Each row is a point on a tangle of strands that fork, close into loops and nearly touch. The rows are in no order.
In the rows, 100 means zero.
Points whose rows are less than 98.6 apart are linked; no others are. Some points are linked to none.
Q679: [122  96 125  88  97  99 109 116 109  94 107 105  94  86  80  98  78 108
 113 110 103 106  94 107  87  96  93 123  92  85 100  91  99  98  97 101
  99 103 127 110  93  92 106 107  88  71  77 104  94  96 115  98 106 106
 117  92 102 106 114  90  93  98 101  91 111 117  82 101  93  94  93  92
 119  98]
Q638: [100  98  90 115 108  93  86  75 104 110  89  88  81 115 107 100 102  99
  98  99 103 103  82  96 109 111 100  76 141 108  89 102 116 110  94  96
 109  94  99  72 106 110 114  91  84 112 111  90 116 109  81 110 118  98
  96 115 100  96  89 128 109  97  95 115  69  95 108 108  90 108  87 104
  83 102]
Q534: [ 82 108  89 100 108 109 120  86  92 114 112  93  96 115 108  98 127  85
  83  55  83  90  85  94 102  90 102 117 106 112  85 134 111  78 117  89
  93 108  78  94 121 121  94  94 124 130 131 102 113 113  88  70  80  93
  85 113  95  80  84  99  64  95  92 117  93  95 100 118 109 105 130 121
  83  78]
Q953: [100  92 109  97  79  95  89 106  79 102  80 102 134  91 105  90 108 116
 104  97  74 107  99  89 105 103  99 120  88 111  98  95 101  89  80 103
  90 108 102 113  77  68  91 121  97  85  83  90  98  85 142  93  88 103
  91 124 140 118  96  93  98 104  81  88 101  94 123 108  86  88 100  95
  91 103]
Q395: [ 68  90  90 103  97  95 119 116  85  94  82  98  99 115 106 114 106 106
  76 112  81 106 152 110 125 120 103 107 108  90  98 108 117  76 102  74
  86  84  75 106 118 104  87  99 104 118 122  70 108 109 107  89 106 112
  80  84  77  91 108  88 107 100  88  93 134 102 129  77 103 100 109  71
  77  92]
Q489: [ 76  94  99 107  85 118  95 123  96  98 115 109 106 111 112 106 121 119
  66 106 114 103 128 110 110  94 100 120  87  94 106 111 117  92 110  99
  95 102  88 101 121 111 100 111 121  89 124  83 104  92  89  96 113 101
  85  85  67 106 108  93  92 112 101  83 128 108 102  77 115 124 119  70
  88  95]
Q318: [117  92  93 122 107  92  79 112  96  91  75  98 105  89 119 104  99  86
  98 117 128 108 108 106 110 101 110  76 100 110  99  79 101 133  90 104
 106  90 114 100  83  80 102 100  89 103  92  90 100  84 118 134  98 101
  94 105 116 114 102 102 125 115  92 104  79 100 124  79  87  97  93 100
  97 114]
Q929: [103 115 105  96 115 108 108  73 116 123 116  92  86 113 100  92 102  90
 109  75  92  87  58  95  82  93 104 101 115 114  96 114 102 101 105 112
 107 111 100  97 113 121 119 103 108 103 106  97  92 117  64  81 116  91
 111 118  91  86  80 110  80  87 103 109  90  89  84 116 103 105  97 125
 110  94]
Q685: [ 86 100  77  96 111 104 122 100  88 109 102 100  95 117  98 113 110  92
  91  91  85  86 126 100 108 103 100 113  99  84  94 130 110  84 111  83
  86  92  78  97 138 131  79  87 121 122 118 100 106 116  89  82  98 108
  81  90  71  81 101  94  82  96  94 105 118 102  95  98 112 109 131  93
  91  78]
Q249: [ 96 110 124  76  98  79  82  71 124 105 108  94  79  72  79  83 103  80
 115  97  91  90  58 100  80  82 111 100  86 105  99  80  80  95 107 123
 123 123 109 121  96 107 134 123 108 107  74  95  57 107  75 104  74 119
 124 113 123 113  93 131 106  77  97 114  98  63  60 120 101  86  68  86
 130  99]
Q827: [110  98 118 113 100 118 103 126 108  95 118  98  92  83 100 106 111 111
  74  91 122  95 113 112  99  91  96 110  89  98  91 107 113 107 107 100
  94 103 115 109 108 106  90 102 117  83 121 100 102  94 102 112  84 101
 103  79  88 101 107  81  84 124 110  94 104 119  80  68 113 124 108 105
 102  92]
Q261: [101 107 112 101  99  99 132  91 113  84 106  98  73  91  68 103 112  83
  85  63  76  96  92 112 103  93  94 105 108 107  79  97 106  86 101  84
  99 107 117  94  99  92  85  89 101 114 100 119 125 115 112  94  61  90
 119 120 107  84  97  90  83 105 117 114  76 116  77 107 119 117  97 123
  98  79]
Q325: [ 88 100  98 109 115 112 110 108  95  94  91  83  98 127 126 106 100 106
  84 111 106 100 135 112 113 114 102  85 120 103  86  94 118  87  96 101
 106  80  86  91 101 111 101 111  98  77 109  64 110 110 111  95 117  97
  91  92  62  86 101  78 111 115  96  93 128 100 145  75  93 116  98 105
  91 105]
Q389: [110 105  76 108 115  89 118 110  95  97  91  88  96 101  99 117  85  87
 113  85  83  92 124  88 100 125  94  88  90  94  93 111  90  83 101  80
  74  81  94 104 102 108  52  67  87 124 102 111 104 104 111 110  79  94
  97  91  94  87  99  79  94 107 105 104 107 101 105  98  81  89 116 122
  96  94]
Q430: [102 107  70 111 116  80 100  81 105  97  81 104 101 124 102  99  85  83
 112 107  87  89 101  84 112 108  89  74 114 100 107  98  74 107 100  93
 100  82  83  81 109 109  86  77  94 135  80 112 104 106  86 104 120 101
  92 108 116  90  95 103 116  91 103 105  81  86 100 117 105  90  96 110
  96 123]
Q969: [117 114  92 113 122  92 110 105 103  96 104 101  94  96 107 112 101  80
 102  85 108  81 111  99 110 116 102  84  96  95  94  96  83 103 108 101
  93  88 106 102 101 106  69  80  98 118 104 109  98 108  95 110  82  87
 101  96 102  81  98  84  88 109 116 104  94  98  93  92  99 100 113 133
  98  99]
Q296: [122 122 105 115 123  92  99  95 111 100 108 104  85  97 107 106 109  80
  98  79 121  77  86 104 110 103 107  80 105 100  96  85  88 119 108 112
 113  96 121 100  99 109  93  94  99 111 108 105  97 114  81 111  85  92
 107  97 107  83  96 101  92 110 119 109  80 102  83  91 107 107  97 132
 105 100]
Q507: [ 81 107  80  99 103  87 117  91 101  86  93 108 103 100  86 101 119  87
  80  93  92  80 120 109 124  85  98  93 106  94 100  99  90  96  99  76
 101  97  84  77 114  97  81  82 116 145  99 128 119 119 102  98  83 100
  98 105 103  83 103  97 106  97 110 114  73 101  86 121 138 101 106 106
  78  86]
Q939: [126 100 108 109 116  91 115 112 108  90  90  84  88  86  94 106  88  86
 104  84  89 108 105 106 104 121  96  92 104 116  81  69 102  95  90  90
  88  86 121 102  82  77  78  92  78 100  75  93 107 107 134 114  79  91
 107 108 117  95 105  72 100 117 103  97  90 110 108  85  83  97  95 131
 102 100]
Q469: [ 99 113  85 100 113 107 139  92 100 103 102  74  79 108  88 117 101  84
 101  56  70  98  94  93  88 117  98 104 112  99  74 116 108  57 112  85
  82  97  94  95 111 116  64  69  97 121 114 106 121 113 109  85  60  85
  99 107  82  81  99  82  67 106 102 106 110 110 107 104  91 106 120 142
  93  74]
Q290: [108 102 113 104 104 113 117 125  95  95 107  89 115  77 113 112 102 103
  92  87 103 107 118 100  97 123 100 109  68 105  90 105  95  78 102 108
  80  97 102 124  85  92  67 102 106  80 104  95  88  94 133 107  65  83
 100  80 106  99 107  58  80 121 107  86 129  98 110  68  85 103 115 120
 102  98]
Q52: [102 116 110 110 110 105  88  83  97 105  99  97 104  99 129  89 129  90
  86  78 129  91  88  98 117  95 121  77 103 121  95  85  94 118 105 128
 124  99 104  94  80  86 120 118 106  95 107  89 100  90  98 111  93  83
  98 118 113 100  92 111 106 112 102 111  73  85 120  99 105 113  86 119
  88 111]
Q960: [ 82  93 100 102  99 114 112  91  99 113 109  89  88 109  98  95 127 102
  75  71  82 100  88 104 101  89  94 113 120 111  83 127 126  89 103  85
  98 102  86  90 119 116 111 106 115 105 125  90 122 106  94  78 100 102
  94 120  89  95  83 106  78 101  86 116  87  99  98 113 105 115 110 104
  78  86]
Q233: [113  93  93 119 105 104  67 102 100 102  85  97 101 106 119 107  98  94
 105 129 139 110  94 101  99 105 113  72 112 102 101  88 111 136 107 119
 114  98 114  86  88  94 112  99  91  85 110  86  98  88  90 130 117  96
  96  99 101 110 104 120 115 108  96  98  87 102 116  82  83  99  88  96
 110 114]
Q331: [103  93  64 105 106  82 114 113  93  83  89  96 110  99  94 105  84  81
 105 105  81  96 138  96 108 108  89  86  86  94 110 105  81 101  98  63
  75  82  90 106 104 102  64  66  89 143  91 124 108  98 102 110  99 101
  89  90 104  96 102  81 114 104 100 107  97 105  95 101  93  81 107 106
  90 103]
Q617: [115  79  93  99  88  94  83 136  85  82  84 104 128  91 108 110  82 102
 106 130  98 118 122 106 109 100  98 117  81  93 114  89  91 106  84  78
  77  91 108 116  83  80  87  97  79  94  79  99 103  76 127 111 112 110
  94  89 118 122 109  79 119 109  92  89 117 116 118  83  86  90 109  84
  99 109]
Q140: [ 65  89 105 104  86 113 127 104  92  99 106  94 100 105  98  95 124 116
  68  83  72 107 109  98 108  93  88 118 109 108  84 119 122  74 104  82
  92 104  81  98 114  99  97 113 117 102 119  83 125 100 119  74  85 101
  90 112  99  94  91  90  83 108  82  98 102 100 113 104 106 108 110  94
  71  84]
Q175: [ 93 108  76 115 104 107  95  91  71 118  80  82 112 120 131 105 102  97
 106  91  89 106 101  95 102 133  90  89 108 107  99 111 102  90  95 108
  94  82  76 106  91 107  84 101  92  98 103  83  90 102 112  96  96  85
  79 108 103  89  94  99  94 104  93  95 123  80 145  95  70  86 113 113
  89 110]
Q611: [ 92  91  97  94  84 100  86  92 102  99 102 118 110 106  92  89  88 117
 105 130 105 109  96  97  94  88  90 108 105  80 115 108  99 107  99  98
 104 105  94  80 104 103 117  99 104  89 106 112 101  93  86  98 124 113
 103  98  91 110 104 127 108  82  97 101  97 106  85 114 107  99  98  71
 106 102]
Q553: [ 93 100 133  98  79 128 115 117  96  98 111  95 123  90 111  93 117 126
  68  89  94 111 107 101  95  98  91 128  74 120  99  97 102  81  99 111
 105 108  98 111  91  81  96 128 114  66  90  83  99  81 135  85  90  86
 102 102 107 106 103  62  88 114  92  81 117  98 117  81 101 113 102 100
  88 100]
Q693: [ 88  96  88 105  84 111  73 115  94 101 117 118 111 113 109 109 112 114
  91 124 128 101 118 106 100  91 107 112  87  79 122 114 108 114 116 106
  98 101  88  97 114 116  98  97 116  96 131  98  95  85  65 108 119 100
  88  78  70 112 108 113  99 109 106  88 115 104  85  87 110 117 120  70
 102 103]
Q439: [114 102 107 102 120 118 107 109 107 105  99  84  99 123 111 106  86 110
 104 115 122 104 115 112  98 109  97  80 119  99  92  79 111 102  98 114
 110  89 109  86  95 109 113 109  87  62  89  85 108 115 103  94 127  93
 110  92  65  83 102  76 104 116 106  83 116 108 128  85  98 108  87 115
 108 110]
Q822: [ 88  84  87  95  71 103  81 108  85  96 112 133 115  99 102 102 102 112
  96 118 114 104 119  98 105  95 100 129  82  82 125 124 102 104 105  93
  86 114  79 108 112 102  94  96 121 114 123 106  96  84  78 105 108 104
  87  79  75 126 110 122 108 106  97 101 110 103  76 101 107  99 130  61
  91 107]
Q462: [ 96  94 110 108  85 105  96 104 104  93 102 106  93  68  81  97 114 117
  74 104 117  97 108 111 111  72  97  95 109  96 104  92 102 120  84  84
 117 104 108  92  96  83 105  97 108 112 102 129 112  92 110 112  85 114
 111  96 111 106 106 121 116  95 107 104  82 108  83 111 124 103  92  80
  95  83]
Q244: [ 91  95 122  73  95  92  79  71 130 104 106  88  77  91  65  84  89 114
 126 122  99 115  54 103  69  79 110  87 102 101 101  79  96  98  98 120
 134 127 115 100  97 103 154 117  90  84  82 102  79 109  87  92 103 120
 120 111 112 107  97 137 116  53 106 104 100  87  86 124 107  84  47  79
 136  88]
Q14: [116 128 103 115 129  92  95  87 109  96 103 103  83 102 128  96 115  73
  93  67 123  88  83 103 124 103 109  71 111 113  93  71  86 111 105 119
 116  90 115  93  86  86  96  99  90 121  97  89 106 114  85 110  79  85
  94 109 111  85  96 100 105 117 119 113  71  90 113  95  99 112  91 144
  90 105]
Q597: [ 92 108  86 103 103  82 122  93 106  82  92  98  87  94  85  98 109  83
  83  78  85  92 112 108 116  96  95  89 108 103  92  89  88  89 100  82
  98  95 105  83  97  80  76  81  94 137  91 122 124 119 113  99  78  88
 106 115 113  84 100  89 100 100 115 111  67 105  94 120 117 106  96 122
  85  91]
Q650: [108 112 126  97 112  98 115  82 117 103 105  90  64  91  92  97 107  84
  96  63  91  98  65 107 102  99 106  88 114 127  84  72 109 101  94 108
 107 102 123 101  86  85 119 109  84  99  86  88 101 113 103  93  84  90
 118 124 115  92  93  99  91 104 110 104  76  92  96 108  99 106  76 130
  98  96]
Q207: [ 78  94  78 114 101  90 107 125  75  82  90 113 110 107 124 123 109  94
  80 119 103  98 161 107 127 124 110  92  90  95 112 109  98 100 102  85
  83  84  76 123 109 101  77  88 102 131 129  83 100  96  99 113  93 103
  74  72  80  98 106  81 115 111 104  95 128  98 127  67 104  91 113  80
  80 109]
Q289: [100  93 121  82  78 108  94 108 110  92 116 112  97  92  78  85  92 128
 105 115 114 115  84 104  87  75  89 127  87  80 114  94 103 100 102 109
 114 118 110  99  97  91 121 109 104  69  95 111  97  92 100  91 124 109
 111  95  88 112 114 113 101  82 104  93 110 119  81 112 107 103  94  72
 119  93]
Q801: [117  96 112  96  92 110  96 127 107  88 121 115  93  72  88 108  95 108
  93 106 127  94 111 111  97  89  97 119  80  81 112 112 100 111 104  94
  91 109 115 114 105 103  88  93 114  98 111 120  86  95  96 117  92 107
 106  66  86 115 119 100  94 112 115 100 107 120  59  85 110 105 116  85
 115  96]
Q558: [ 89 100  80 119 103  92  99 109  81  94  90 111 116 100 120 105 115  89
  81 109 110  88 138 101 122 107 103  88  94  96 106 101  91 114 103  94
  94  87  87 106  99  98  81  92 105 121 116 103 105  92 101 116  93  95
  82  91  97  99 100  96 113 114  97 104  93  91 114  90 108  96 113  94
  78 104]
Q987: [119 105 107  98 122 120 123 105 111 122 107  75  93 118 106 107  82 103
 110  86 106 100  94 105  89 119  97  93 118 110  82  91 113  96  98 111
  97  92 108 104  99 113 106 104  91  67  87  82 102 113 101  86 109  88
 113 100  75  79  99  71  88 119 105  85 119 102 120  87  87 109  96 130
 107 104]
Q941: [114 110 108  95 105  81  73  74 105 128  96  97  94  94 106  90 102  74
 128  96 101  93  57  87  90 111 115  92 106 116 101  97  97 110 108 132
 106 109 107 121  87 105 116 109  91 104  98  81  70  99  71 114  98  95
 105 115 125 111  90 126  96  94  95 109  84  73  83  99  77  86  88 107
 113 113]
Q201: [ 99  86 116  90  80  89  89 102  98  83  97 113 103  65  74  90  95 123
  95 116 105 107  94 101 105  64 100 102  98  97 110  87  89 115  82  81
 116 109 115  98  83  65 114 104  91 111  84 135 104  82 120 109  93 126
 114  97 134 118 112 125 129  81 102 104  89 108  89 121 117  86  79  68
 103  88]
Q367: [ 89  81  89  94  63 104  71 112  77  85  91 127 139 115 112 104  94 110
 103 135 101 125 119  97 105 107 104 130  71  82 130  98  92  98  99 107
  80 106  78 114  84  86 103  99  96  89  95  94  97  72 104 101 121 101
  86  88  98 130 115 107 110 100  96  90 124 104 118  93  90  97 123  59
  96 121]
Q770: [ 94 104  85 100 107 103 107  87 103 110 104 111 103 112  97  97 103  98
 103  94  92  83  96  94  99  90  95 110 108  88 100 132 100  98 107  96
 103 103  83  88 132 128  93  91 125 117 111 115  99 115  73  85 107 105
  98  99  81  91  91 108  89  88  95 113  96  99  71 112 115 108 122  98
 100  92]
Q156: [ 89  96 121  74  87 114 100  93 122 103 118  96  85 103  69  77  92 130
 115 103  96 119  60 101  67  71  91 120  99 101 103 104 117  96  96 110
 119 126 111  94 106 104 152 116  95  63  99 110 103 103  93  72 129 107
 118 117  85 107  94 112  97  71  96  95 100 113  88 123 111 104  75  81
 124  90]
Q12: [120  92  90  81  99  83 117 116  94  81  96 107 113  87  78 102  59  97
 132 107  68 104 115  93  87 104  82 121  84  90 105 104  83  86  87  68
  75  95 109 111  99  89  75  90  77 109  70 127 104 100 116  95 103 112
 108  89 108 105 105  84 111  91  94 103 113 120  82 108  81  85 110  99
 111  97]
Q271: [104  97  98 120 110 109  85  85 100 123 102  80  85 116 120 104 111 102
  94  90 109 101  79  98 101 113 108  88 133 115  84 110 124 112 107 102
 105  92 103  87 106 116 113  99  92  98 129  75 110 104  75 108 114  92
  91 110  89 100  85 116  93 112  95 111  85  98 112  92  81 112 100 119
  87  99]
Q531: [103  93  98  77  84  90 117 108  95  78 108 126 117  84  78  95  70 107
 110 117  80  96 110  99  97  86  81 124  88  84 115 100  85  89  89  76
  89 108 103  99 106  89  89  99 102 106  76 133 105 100 110  92 108 111
 109  86 102 106 110  94 114  92  95 103 106 121  75 120 109  88 109  80
 103  93]
Q166: [ 95 107 118 102  91 104  86  84  93 106  93  99 114  78 111  82 133 108
  79  86 121  95  97  92 113  79 118  83  92 120  98  85  96 112  96 119
 122 107 104  90  73  71 125 122 106  92  96  92  99  78 115 112  84  95
 107 123 128 112  96 112 111 107  97 108  76  86 118 106 111 111  81  95
  87 111]
Q753: [ 74 105  86 108  98 100 106  94  85 106 102 109 110 105 112  96 137  95
  69  92 108  83 123 107 127  88 106  99 101  97  98 107 101 100 106  94
 108  98  79  92 110 105  94 100 127 125 121 109 114 100  98  99  86  96
  84 100  97  92 100 105  98 107 100 109  87  93 103 108 130 105 110  95
  70  92]
Q852: [102 111 102 102 110 100  79  78 121 103  95 101  88 103  96  97 101  93
 109 118 125  88  81  94 100  90 113  65 111  99 112  82  83 123 104 123
 134 104 104  81  92 101 124  95  99 100  95 109  89 100  75 117 113 106
 114 104 118  97 102 132 119  78 112  97  82  83  89 107 114 100  70  97
 119 106]
Q758: [ 96  84  92  91  77  99  81 125  71  83  84 116 145 104 111 108  90 111
 103 130  85 119 121  97 109 108  98 130  73  91 122  89  89  88  84  95
  76  98  89 118  79  77  88 107  88  87  78  95 102  82 131  97 111 104
  87  94 114 121 110  82 112 100  89  80 134 103 134  92  86  91 117  76
  93 113]
Q888: [107  99 118  87 102  87  84  71 139 102  97  86  63  92  66 101  80  95
 125 110  85 106  51 113  72 100 104  82 119 107  97  72  97 106  88 111
 130 109 123 101 105 109 144 104  82 103  70 103  79 122  83  98 103 113
 122 107 107  93  97 134 117  67 111 106  94  90  80 113 100  88  56  94
 128  91]
Q749: [ 74  89  95  99  96 108 128 113  94  96 101  98  94 107  89 112 112 105
  75  95  74  99 139 112 115 103  94 116 107  93  86 116 122  70 104  73
  83  98  82  96 130 111  83  96 117 119 116  88 120 112 113  85  87 110
  87  92  77  87 104  82  89 105  89  99 119 109 105  88 115 105 117  83
  77  71]
Q176: [109 115  92 102 113  99 104  83 111 115 100 105  97 112  99 100  86  89
 117  99  98  80  85  88  91 106  97  98 112  92 104 118  89 108 105 110
 106  98  94  94 118 126  97  90 110 107  98 108  89 114  68  94 116  97
 109 102  88  89  93 105  91  92 103 108  97  96  74 109 104 101 106 113
 111 106]
Q924: [110  84  95 117  99  94  91 129  94  78  83  97 111  89 112 107  87  97
  90 130 116 112 129 112 114 100  98  91  97  99 103  82  99 122  91  85
  91  82 112 100  87  82  93  95  83  98  88  96 107  84 124 126 105 106
  98  88 106 111 107  82 127 114  93  95  99 115 122  81  93  96  98  89
  95 109]
Q979: [118  91 122 103  99 110  88 102 121 119 109  80  70  96  91 100  90 108
 109 107 115 119  69 108  77 103 105 102 117 109  91  95 128 116 101 112
 110 102 127 102  98 106 127 107  84  74 108  80  91 100  87 108 117 102
 110 102  88 111 102 114  91 102 101  96  96 115  89  85  81  99  77 100
 115 102]
Q589: [107  93  69 109 112  72 107 108  93  79  82  94 107 105  96  99  81  82
 108 106  88 102 121  99 112  97  88  77  96 104 109  82  77 120  87  73
  93  80  95  88  96  89  84  77  83 134  71 119 109  96 107 113 113 104
  96 102 125  98  98  84 130  97 100 101  78 101 109 111  98  88  95 107
  96 109]
Q434: [120 103  88 101 107  93  93 100 100 110  93 109 107 101 104 100  73  89
 132 107  94  94  98  85  89 117  95 100  95  92 107 114  86 106 102 104
  84  93  96 110 100 110  80  89  94 104  91 105  82  99  89 103 107  97
 101  97 104 107  95 102  97  95 100 106 101  94  85 100  79  83 113 104
 113 119]
Q641: [114 100 125  90 102  80 102  87 125  91  98  96  69  81  68  99  82  94
 114 100  87  98  69 119  87  94 103  90 109  98  98  72  96 107  87 100
 120 104 131 105  97  95 122 107  83  97  67 109  87 113 103  99  92 112
 122 105 116  93 105 117 110  78 109 104  92 100  76 115 105  90  65  97
 124  93]
Q346: [ 71 114  80 101 113  95 107  75  83 107  96 103 107 128 127  95 136  86
  80  94 107  77 117 104 129  92 110  84 110  94 100 102  94  98 112 103
 117  86  75  81 115 114 108 103 120 122 113  95 111 113  95  82 101  97
  76 103 100  78  97 106 105 101  98 108  86  83 124 114 134 110 102 108
  78 101]
Q510: [ 90  97 120  77  96 109  86  79 123 117 117  84  79  96  78  76 102 114
 112 105 108 113  55 101  70  77 107  98 100 114 100  97 113 103  98 118
 124 125 110 101  96 105 155 117  96  74 106  98  87 102  77  92 122 108
 117 123  99 109  92 129 101  73  99 101  93  95  88 120 104  95  60  85
 127  91]
Q760: [ 98 105  95 107  99 105 106 123  91  99 115 102 111  82 118 119 108 102
  94  84 104 100 125  94  99 126 107 107  70  99  92 127  94  84 112 108
  75 102  91 128  98 107  61  91 116 101 130  97  88  91 117 111  63  87
  89  69  89  97 101  75  76 119 114  89 130  97 107  67  91  97 130 120
  90  97]
Q649: [100 111 111  82 101  81  81  65 115 118 103 103  91  87  91  77  93  77
 128  96  86  91  56  81  80  97 106 106  99 112 103 106  87  98 109 128
 107 121  99 123  96 108 118 112 108 110  93  93  60 107  68 103  95 105
 115 115 114 113  84 126  99  85  91 120  87  72  61 114  86  88  88  96
 124 106]
Q113: [ 83 106 103  90 116 119 108  80 107 120 121  89  89 121 100  89 120  97
  94  68  94  90  60  99  84  78 102 105 111 121  95 123 123  98 105  97
 110 114  87  89 120 122 133 110 116  97 121 103 109 110  75  75 124  97
 107 128  84  89  77 106  76  85  92 102  83  93  97 124 116 117 101 111
  98  91]
Q383: [124 102  94  96 103  90  82 106 110  99  93 116 105  95  95 101  73  82
 132 129 112  96  95  91  89 100 103  97  93  88 125 103  77 119 109 111
 101  97 104 111  96 107  98  90  95 103  90 110  74  90  80 113 114 106
 108  85 109 117 105 108 109  88 104 104  97  96  71  94  90  82 100  94
 127 125]
Q149: [ 85 100  73 106 105 101  99  91  74 114  68  89 114 137 120 103  92 104
 117 117  84 112 113  91 103 128  87  82 112  95 104 101 105  86  92 102
  95  85  70  97  97 108  97 100  87  88  95  84 101 108 106  85 123  98
  75 103  93  93  98  95 105  94  89  88 129  85 156 105  76  87 104  96
  92 118]
Q125: [120 100 104 102 101  91  83  94  93 120  86 101 107  91 111  95  99  82
 120  99 102 100  82  91  96 113 107 100  95 108 104  96  95 112  97 119
  95 102 109 117  77  89  98 108  93  94  87  90  79  91 106 105  97  90
  97 114 127 111  96 109  92  96  94 100  91  84  96 100  78  85  97 107
 106 116]
Q108: [ 78  91 111  81  90 108 108  85 106 107 108 101 102 124  86  78  99 132
 113 101  83 119  72  91  81  83  91 108 109 102  99 111 124  90  93  99
 105 121  96  83 106 105 141 118 105  66 102 102 117 105 103  69 131 102
 106 118  91 100  86 105  93  79  86  95  97 107 106 132 109 104  83  88
 103  99]
Q743: [ 93 101  96  95  96 103 142  97  99  89 104  89  89 103  74 105 103  91
  90  64  64 100  98  94  89 103  91 117 112 102  77 115 112  65 104  83
  85 106  98  97 107 100  72  86 104 115 104 112 125 115 123  79  64  90
 107 114  98  85  96  86  73 104  95 109  95 115  92 111 101 107 114 123
  90  73]
Q726: [112  96 131  93  95 112 113 121 105 100 109  95 108  90  97  95  97 115
  94 103 104 109 104 106  96  98  95 121  88 100  96  86 101  94 101 112
 101 102 114 107  86  88 105 122  99  61  81  89  98  92 125  92 105  93
 112  96 103 104 110  69  89 112  98  80 114 109 104  90  97 107 100 100
 107 102]
Q390: [129  91 130  93 103  86 113 113 115  88  99  89  82  83  66 104  75 103
 113 104  89 111  82 120  86 103  92 108 109 102  86  72 106 100  90  94
 108  93 137 106  96  86 110 111  73  76  68 100 107 103 124 102  95 113
 118  98 117 101 112  89 106  98 101  94 103 123  91 100  94  92  79 100
 121  96]
Q431: [112 102  94 109 112 111  86 105 107  92  93  93  92 112 115 106  87 104
 102 133 138 105 109 110 102  97 105  63 117  94 100  72 105 128  98 112
 120  87 112  72  96 103 114  96  88  76  97  93 106 103  99 119 125  99
 101  94  81  94 106 104 122 105 107  91  98 111 121  88  99 104  82 102
 112 109]
Q709: [ 97  90 107  73  73  86  98  99  97  75 103 130 120  81  74  80  79 121
 114 115  81 103  90  94  97  72  83 123  90  87 113  99  86  98  88  79
 102 118 109  98  97  78 108 111  98 107  77 135 100  93 113  95 106 124
 109  94 119 115 109 118 122  83  91 108  96 114  74 133 113  87  94  67
 108  97]
Q690: [115 106 100 104 105  96  72  98 112  95  93 109  97  92  94 103  88  86
 119 137 130  94  86  92  90  87 113  78 100  92 126  87  74 132 114 123
 124 101 104 101  94 101 112  91  98 102  97 109  76  87  70 128 108 113
 108  92 121 113 107 127 118  83 109 100  87  86  81  94 104  89  81  91
 130 117]
Q814: [ 94 102  91 103 109  85  82  61 118 107  86  95  85 108  96  93  99 100
 108 108 103  98  71  91 102  99 103  64 128 108 100  88  96 112  91 106
 116 105 102  70  94  97 129  92  88 114  90 104 103 105  82 111 116 106
 111 116 124  97  94 135 120  74 105 109  67  85  96 120 102  99  71  96
 103 106]
Q845: [ 98 100 129  92  81 100  98  99  89 103  91 106 118  76  94  82 119 114
  90  88  91 101  95  94 107  85 109 108  86 116  98  86  99  98  89 111
 109 110 110 102  75  67 109 126 103  84  79  94  93  84 132  97  86  98
 105 123 139 113  97  93 100 105  90  96  89  92 108 112 105  97  86  92
  94 102]
Q677: [ 92  90 100  84  77  90  86 109  72  86  82 119 145 111 102  90  94 125
 114 125  77 112 107  94 106  95  95 117  78  95 114  86  92  89  84  96
  88 105  95  98  84  73 103 117  91  79  67 104 109  88 135  86 118 106
  84 109 128 112 104  87 115  92  85  80 113 103 137 119 100  92 103  79
  92 111]
Q135: [ 83  88 101  99  85 105  92  94  93 107  94 105 113 121 104  90  97 123
 104 124  94 120 103  96  99  96  92 103 109  92 104 107 114  95 100  97
  97 102  90  83  99 101 122 110 101  74 107  89 113  95  99  88 131 102
  93 110  89 107  98 114  97  93  85  92 106 103 115 115  95 103  98  79
  91 103]
Q506: [111 101  93  97 106 101 105 115  95 104 121 107 100  87 106 120  88 101
 118  87 107  91 117  85  90 116 104 112  74  83  97 141  99  92 112 107
  72 104  97 122 112 121  66  83 110  98 121 106  81  99  93 102  83  92
  95  68  77 101  98  90  78 116 108  96 124 104  81  81  88  99 137 118
 107 102]
Q636: [ 94 113  94 112 114 110 107 105  88 114 116  96 110 118 129 108 117  96
  85  86 116  87 117 103 107 108 108  99  97  97  95 112 101 100 115 111
 104  89  90 102 112 124  92 107 114  90 126  89  97 102  87  93 101  90
  86  91  80  79  95  85  85 112 103  94 116  93 110  84 107 113 116 118
  93 101]
Q595: [122 118 106 107 123 122 114  96  99 127 105  74  91 113 127 106  96  91
 110  64 105 100  74  98  85 129 106  93 112 124  88  91 102  99 102 121
  98  92 103 116  87 103  98 107  92  83  96  79  89 109 101  87  95  77
 103 104  98  84  92  80  79 117 107  93 113  87 127  86  79  95 100 146
 101 105]
Q977: [ 79  83  85  98  69 102  90 113  72  87 100 131 127 105 110 108 103 107
  91 125  97 113 135  97 114 111 100 123  77  87 127 113  97  95  99  92
  68 106  74 121 103  95  89 100 108 118 111  95  99  80  95 104 106 102
  80  78  83 125 117 103 110 109  92  96 124  96 109  91  98  91 129  56
  84 111]
Q847: [ 85 103  93  94  97 114  85  92 105 102 108 109 104 116  93  94 112 119
  93 128 120  95 100 104 103  76 101  89 108  83 115 102 101 113 104 106
 126 102  89  64 116 113 123  95 119  86 113 119 106  99  82  96 128 111
 100 101  86  97 102 122 114  75 110  91  95 103  92 113 129 114  94  77
 108  95]
Q985: [112  94  93  92 104  94 128 113  98  89 101  91 101  92  76 113  68  96
 124  87  69 101 119  88  87 120  89 113  90  90  89 114  96  72  92  73
  69  94 104 110 102  99  60  78  84 107  86 122 108 105 120  99  79 100
 109  91  92  97 107  80  91 107  94 102 117 116  89 100  76  94 117 110
 108  86]
Q992: [108 118  88 116 116 112 103  98  85 117  98  80  96 112 138 106 111  89
  99  68 104 100  89  95 103 133 101  87 109 122  87 101  95  91 100 114
  98  84  93 104  85 105  82  99  93 103 110  81  94 105 109 102  77  78
  85 102 102  85  92  88  85 116 106 102 113  85 142  88  73  95 113 146
  88 105]
Q112: [121 102  98  99 107  93  94 118 104  94 119 120  96  78  98 117  92  92
 113  95 118  84 116  95  94 102 109 104  74  85 104 126  89 110 112  99
  83 105 109 123 112 114  71  85 112 109 118 117  83 100  88 118  81  99
 101  64  91 105 103  97  86 117 115 104 101 111  59  79 102 100 122 113
 110 105]
Q607: [ 85  95 116 121  80 123  80 119 106 105 117  96  98  87 116  96 128 120
  65  96 126 108 105 106  99  88 104 111  91 112  98 116 119 112 110 103
 107 108 101 103 103  99 105 114 118  86 135  80 105  79  89 113  99  99
  95  91  89 117 101 104  89 122  97  92  99 107  94  74 107 126 105  90
  90 101]

How many points has the smallest loop of links through each point below? Write - if it is on no loop.
Q289 => 5
Q390 => 8
Q770 => 8
Q693 => -

A piece is all that can be reached along the links. How many separate loops has the piece of each point below (a circle has one, a figure eight two, a Y none), and how many tips (points with one link)?
Q992 => loops 0, tips 5
Q176 => loops 1, tips 5
Q135 => loops 2, tips 2
